Each row is a point on a tangle of strands that fork and nearly touch. The rows are in no order.
(in the rows, 128 means zero)
Points whose rows are less than 113 apart are linked; no others are. Some points are linked to none.
q_415: [115  82 133 163 148  75 148 126 125 147 138 121  58 120 121 128 170 139
 106 166  86 120 124  96 165 145  92 146 122]
q_105: [121 123 164 134 150 133  86 140 140 114 141 141 131 150 136 106 160 117
 136 166 143 118 161 110 123 156 108 125 103]
q_564: [ 92  85 176 118 138 163 141  72 135 108 134 129 180 163 189 147 113 142
 177 156 181 131 111 146 110  96 126 127 110]
q_442: [116 152 168  93  85 162 133  80 159  88 128 100 208 187 147 144 129 123
 114 147 193 147  82 151  70 102 147 113 142]
q_67: [106 159 110 156 121 140 101 111 118 109 116 161 208 186 131 112 105 137
 155  96 200 116 155 118 104 137 143 128 131]
q_748: [133  98  83 156 159  93 109 130 114 114 137 164 130 115  84 100 131 159
 142  78 123 103 157 101 145 152 160 137 132]
q_304: [122 132 123 144 136  81 109 181  95 124  92 154  35  86 113 142 122 135
 134 105  72  97 132  93 141 177 100 162 141]
q_540: [121  72 181 148 122 145 143  96 140 145 152 117 113 120 135 144 158 141
 126 183  75 108 128 149 135 100 130  93  97]
q_111: [112  73 124 125 178  94 121 130 131 160 168 115  75 106 158 113 170 110
 131 198  86 123 143 108 149 135  91 141 117]
q_198: [101 147 145 174 126  93 100 181  71 123  82 152  65 134  93 134 128 140
 157 111  99 103 143 103 151 196  96 153 116]
q_573: [129 123 141 116 161 113  68 156 117 118 134 157 103 104 144 131 135 119
 147 159 107 104 177 106 130 165 113 140 120]
q_98: [161 141 113 165  77 113 158 143 123 143  77 112  71  99  83 140  86 157
  84  49  95 136  66 151 124 157 144 124 155]
q_992: [154 162 149  70 130 119 121 151 163 131 149  96 107 114 146 113 176  71
  42 180 114 155 114 111 125 134 110 125 137]
q_212: [142 187 135  52 121 123 108 144 127 101 140 111 137 118 166 139 158  57
  75 166 135 154 105 134  88 125 128 123 146]
q_543: [141 102 138 111 130 118 157  99 161 134 143 117 143 137 147 137 137 124
 112 146 148 160 122 132 141 118 126 144 142]
q_623: [136 126  87 121 150 112 108 121  98 119 125 180 142  95 144 128 107 124
 176 105 156 112 172 115 112 141 139 153 143]
q_256: [157 149 128 152  85 118 147 142 158 141 124  99 104 128  62 108 136 132
  80 105  95 132 110 146 147 135 150 102 129]
q_193: [185 136  92 108 117 125 120 155 139 138 124 140  81  50  81 119 116 138
 123  95  63  98 134 139 111 114 165  97 132]
q_62: [ 98 161 121 180 135 114 102 162  81 102  99 173 120 155  97 125 121 153
 181  93 127  90 162 114 154 167 113 141 109]
q_751: [128  93 143 154 126  90 157 107 147 141 120 109  99 159 128 133 152 137
  98 144 128 151 107 119 160 133 102 139 127]
q_754: [141 123 127  98 122 155 133 110 119 135 131 163 145  73 153 170  80 130
 190 133 120 121 148 181  95 121 147 127 131]
q_36: [118  77 155 152 149 148 157  78 173 113 150  98 179 181 154  83 167 175
  95 150 187 139 118  91 150  93 135 110  98]
q_740: [150 127  86  61 168 124 135 111 127 135 172 132 148  86 175 120 118  84
 140 137 153 149 131 146 106 105 127 138 160]
q_155: [162 160  60 123 111 128 138 130 122 119 125 150 158  88 104 127  97 130
 122  59 152 150 137 114 113 115 174 139 166]
q_869: [166 144  47 127 158 125 123 147 141 123 152 143 151  96  75  81 125 110
 107  58 144 128 146 101 124 115 160 132 153]
q_302: [ 98 167 108 177 122 134  85 142  94 112 100 173 181 176 107 110 102 145
 184 101 166  96 178 127 125 160 129 143 115]
q_117: [140 107 134 167 141 123 137 102 181 126 145 101 163 175  98  73 169 166
  78 130 167 143 126  91 164 112 138 121 122]
q_211: [ 82 135 124 176 154 143  83 180  99 107 129 123 164 170  78  77 154 160
 170 113 128  73 169 139 144 164 108 125  66]
q_684: [123 144 194 113 105 157 138 106 176 119 131  85 154 170 154 127 174 127
  77 188 147 136  90 116 127 116 124  97  98]
q_899: [129 173  78 110 147 103 104 133 103 107 120 175 150 115 170 123 102 110
 128 104 188 142 163 102 120 133 135 171 166]
q_732: [120 171 106 102 127  90 112 131 114 117 130 136 154 152 164 121 137 103
  77 116 191 157 140 102 132 131 104 162 164]
q_705: [168  98  96  99 158 125  90 148 136 141 148 143  99  56  95 104 135 124
 153 130  73  82 153 119 111 125 148 115 118]
q_871: [103 176 161 129  91 164 111  93 151  89 123  93 208 216 134 116 137 141
 106 151 197 129 101 127 106 111 117 106 113]
q_918: [114 154 106 148 121  73 116 169  98 123  83 145  86 127 140 137  90 120
 110  75 143 139 124  89 143 172  91 168 170]
q_901: [157 170 127 119  77 131 143 144 148 131 112  94 148 152  89 122 138 103
  88 121 132 155 108 154 130 128 147  98 137]
q_868: [ 99  78  96 149 197  94 135 111  90 138 158 157 142 133 154 107 134 151
 147 126 163 138 164 101 159 129 104 162 140]
q_467: [150 102  40 101 173 127 140 124 113 145 145 166 109  33 120 128  86 137
 190  89  98 109 139 132 117 106 145 125 148]
q_192: [153 223  89 111 108 144 101 178 121 119 110 119 141  97  97 118 115  95
 144 103 121 118 146 134 108 134 155 108 144]
q_200: [121  66  69 124 194 121 121  99 123 140 179 161 168 116 142  82 124 143
 149  94 177 133 163 117 141 115 124 139 142]
q_262: [122 146 110 120 104  95 139 153 102 124  78 138  87 102 171 181  77 100
 109  76 150 173 107 126 120 164 106 176 174]
q_716: [107 100 190 124  97 152 174  83 134 135  94 108 128 185 186 208 119 150
 137 147 148 146  85 135 137  99 122 151 122]
q_679: [127  69 140 101 196 122  83 142 138 137 182 125  96  87 156  86 155 106
 155 193  91 108 176 115 102 136  99 122 118]
q_782: [100  74 177 117 144 168 177  58 146 126 145  95 164 181 194 157 125 166
 163 175 151 137  76 133 136  80 118 121  91]
q_618: [134 132 138 169  88  86 145 150 129 138  93 107  76 139  73 123 122 154
  86  81  86 130  88 125 151 150 118 116 137]
q_228: [113  71 101 155 161  81 151 119  85 156 139 141  50  94  96 131 117 164
 169 128  42 103 107 139 148 128 104 129 131]
q_649: [165 111 118 137  85 112 187 104 154 138 108 104 143 148  96 149 117 141
  90  71 150 166  81 152 145 105 171 129 154]
q_759: [ 99 159 168 169 104 156 141 117 148 111  97  98 175 226 136 118 152 155
 117 153 175 135 117 108 137 126 110 105  93]
q_657: [161  97 117  90 149 131 133 102 153 134 161 126 154  95 140 114 133 114
 132 151 154 139 136 141 107 114 143  98 134]
q_352: [158 163  78 121 150 120  88 162 155 125 158 114 146 122  79  66 156 108
  97 101 136 132 158  99 137 132 141 119 140]
q_471: [158  85  85 139 123 143 166  96 146 133 158 141 168 126  78 112 125 151
 116  70 159 150 123 133 125 108 173 117 147]
q_196: [ 94 142 197 185  93 147 136 143 128 130  91  86  94 195 123 144 165 140
  91 166  90 119 105 112 168 145 101 117  94]
q_399: [135  68 135 113 173 132  88 141 128 136 169 138  91  65 121 105 148 132
 161 174  57  83 172 133 118 140 137 105 101]
q_357: [111 115 158 104 104 157 175  99 124 139 125 123 127 133 195 194 108 119
 160 150 124 157  88 182 137  93 119 154 131]
q_627: [122  90 166 114 102 158 161  96 109 151 127 159 117 102 165 185  90 128
 181 143  92 125 124 187 115 106 138 132 117]
q_533: [155 108 158  92 128 137 127 114 175 139 165  93 103 106 149 114 178 115
  81 191 103 146 110 133 126 117 120 117 129]
q_794: [159 160 128 146  66 126 126 166  97 148  83 127  69  81  85 141  83 147
 111  79  58 110 100 154 112 145 149 106 140]
q_579: [ 98  75 174 103 154 173 144  72 136 123 165 139 172 115 200 123  95 118
 201 176 138 122 121 170  92 109 113 113 109]
q_763: [135 156 122 158  70 122 162 115 144 122  94 101 163 188 104 134 120 142
  90  71 180 168  92 137 137 103 139 134 147]
q_74: [158 136  40  91 170 138 109 134 116 121 141 169 140  47 150 128  96 120
 190  97 138 131 168 117 109 106 153 135 146]
q_326: [ 93 145 155 179 133 161 101 150 127  98 125 112 182 199  93  74 145 151
 153 141 157  94 157 145 127 156 118 101  72]
q_189: [146 127  86 114 133 133 153  93 148 131 158 142 200 143 114 101 133 128
  92  81 203 157 135 125 110  97 173 131 150]
q_631: [179 190  84 124  99 126 121 180 119 131  99 121  73  55  80 132  83 131
 121  66  73 119 114 125  99 129 159 114 148]
q_369: [136 105 148  48 156 152 138 107 160 140 181 100 126  88 189 128 155  84
 107 204 112 149 114 152 107 106 104 117 127]
q_461: [115 141 192  96  93 151 118 155 128 151 112 130  64 126 182 192 126  78
 102 175 110 137 114 138 126 140 104 149 145]
q_128: [127  94 183 133 131 167 166  70 175 116 132  93 158 189 170 136 153 164
 108 179 157 141  88  98 125  91 133 102  94]
q_164: [113 166  97 141 137 135 108 204 131 134 117  87 133 173  63  79 153 125
  97 120 125  95 154 137 158 164  86 137  93]
q_140: [135 123 110  45 162 114 146 122 139 138 170 115 111  93 180 130 141  75
 102 171 135 176 116 139 126 111  96 135 154]
q_307: [118  83 130  94 161 165 119 106 118 125 162 167 167  88 185 136  79 111
 223 149 140 120 148 165  90 127 141 125 122]
q_587: [109  58 175 151 117 163 160  84  70 151 139 158 114 102 150 174 105 158
 197 154  64 110 126 183 131 110 125 114  94]
q_910: [103 146 114 180 144 112  99 169 127 125 129 110 138 181  48  63 152 160
 126  98 117  94 143 119 178 165 106 137  83]
q_23: [133 198  94 118 136 130  99 189 141 121 127  87 145 151  92  79 144 101
  89 127 128 133 158 133 130 150 112 123 125]
q_931: [179 212  91 101  89 139 118 167 134 126 123 105 128  61  67 118 103  99
 107  81  87 125 116 150  96 114 185  81 144]
q_913: [109 205 129 116 141 124  54 184 110 111 115 155 117 143 141 130 125  76
 145 151 145 107 175  96 117 169  95 157 131]
q_143: [119 171 110 114 162 118  32 182 117 113 128 155 127 101 143 106 134 108
 168 125 137  94 199  89 117 162 120 144 126]
q_21: [135 126 177  78 108 165 133  83 164 102 154 100 173 140 155 140 149 111
  92 176 166 140  82 137  83  98 141 101 123]
q_366: [120 146 150  88 109 116 128 151 108 131  98 118  74 117 199 206 102  78
 110 136 137 171 102 135 120 154 100 177 170]
q_916: [105  54 175 154 145 152 133  97 104 144 157 153 133  98 133 136 128 154
 168 180  65  94 136 160 115 118 141  94  91]
q_427: [116 139 126 159  92 132 135  88 118 116  95 132 190 194 129 139 112 146
 129  83 195 146 122 136 123 108 155 138 145]
q_61: [ 73  70 136 167 165  83 167 110  72 159 121 140  77 130 125 156 135 171
 165 145  76 119 112 116 165 134  86 136 134]
q_848: [158 103 162 144  82 134 185  89 167 138 121  91 146 153  87 149 138 152
  97 119 136 159 103 161 144  87 169 102 125]
q_104: [172 122  60 135 108 143 163 119 132 138 139 149 164  81  64 120  95 146
 149  52 147 121 125 134 112 108 201 112 142]
q_872: [109 172 124 127 126 104  92 169  98 120  86 159  85 138 154 157 116  96
 137 128 137 128 140 102 134 168  92 164 150]
q_175: [112  85  78 125 182  95 123 134  95 144 133 166  72  73 106 130 116 151
 183 126  86  91 150 118 133 137 113 141 129]
q_250: [144  91 178 115  81 156 165  89 154 169 145  95 109 108 134 151 134 141
  91 163  65 136 104 176 141  87 139 110 111]
q_828: [140 170 104 134 110 130 136 126 145 111 133 120 189 157  91  95 138 112
  96 103 176 144 133 129 116 123 151 115 139]
q_50: [ 98 136 218 115 111 179 103 126 136 129 121 136 106 149 181 189 131  96
 118 194 124 131 109 121 122 125 117 133 108]
q_158: [146  97  49 122 177  96 133 139 118 142 127 159  80  62  74 118 104 159
 154  76  86 101 129  91 126 120 143 144 147]
q_884: [ 82 153 194 187 107 173 134 134 115 120  79 113 138 229 130 144 163 143
 139 163 139 108 112  99 168 137 101 110  78]
q_177: [103  77 127 174 131  78 175 111  99 141  90 141  94 137 127 165 108 163
 144 109 119 134 103 123 159 126 102 159 145]
q_951: [100 148 216 160  73 170 126 133 137 138 100 116  91 167 147 175 140 119
 111 177  98 121 112 134 138 132 128 116  97]
q_660: [118 132 156 157 126 138  99 129 142 117 132 120 141 158  90  96 148 141
 140 142 117 107 149 125 130 150 136  98  96]
q_330: [155 186 108  78 130 102 115 140 134  95 148 121 144 125 141 107 152  78
  74 120 151 162 133 111 120 125 142 140 151]
q_876: [145 101 178 152  62 129 177 100 144 150 113  99 101 132 109 164 125 157
  94 122  83 129  91 157 147  95 146 115 124]
q_90: [145 244  67 107 117 115  89 203 106 110  88 110 116  88 127 119 102  64
 115 101 110 141 137 124 108 145 131 131 148]
q_210: [100  91 121 153 148  93 165  92 107 131 123 148 134 156 149 142 116 157
 132 100 161 146 138 118 161 111 105 160 140]

Follow the links from the first point to the second, and from the first to the third. Name the last point that the two ways share.
q_164; q_192; q_140 | q_631
q_189; q_192; q_369 | q_631
q_117; q_67; q_50 | q_128

A fork is a point with three links, a tip a point with one. Leave the first point through the second and follow the links. Name the first fork or tip that comes.
q_471; q_104 | q_128
q_399; q_679 | q_200
q_732; q_330 | q_631
q_587; q_916 | q_304
q_304; q_198 | q_627

A fork is a point with three links. Follow the links from the first point to the second and name the forks in between, in order.
q_427; q_918 | q_627 > q_128
q_740; q_869 | q_631
q_627; q_196 | q_128
q_36; q_62 | q_128 > q_627
q_716; q_67 | q_627

Name the points in between on the shortest way along the links from the first point to the second, in order.
q_143; q_716 | q_913 > q_872 > q_918 > q_262 > q_366 > q_461 > q_50 > q_951 > q_196 > q_884 > q_759 > q_871 > q_442 > q_21 > q_684 > q_128 > q_782 > q_564 > q_579 > q_307 > q_754 > q_627 > q_357
q_256; q_543 | q_618 > q_98 > q_794 > q_631 > q_193 > q_705 > q_399 > q_679 > q_111 > q_415 > q_751
q_684; q_62 | q_128 > q_782 > q_564 > q_579 > q_307 > q_754 > q_627 > q_587 > q_916 > q_540 > q_250 > q_876 > q_848 > q_649 > q_763 > q_427 > q_67 > q_302
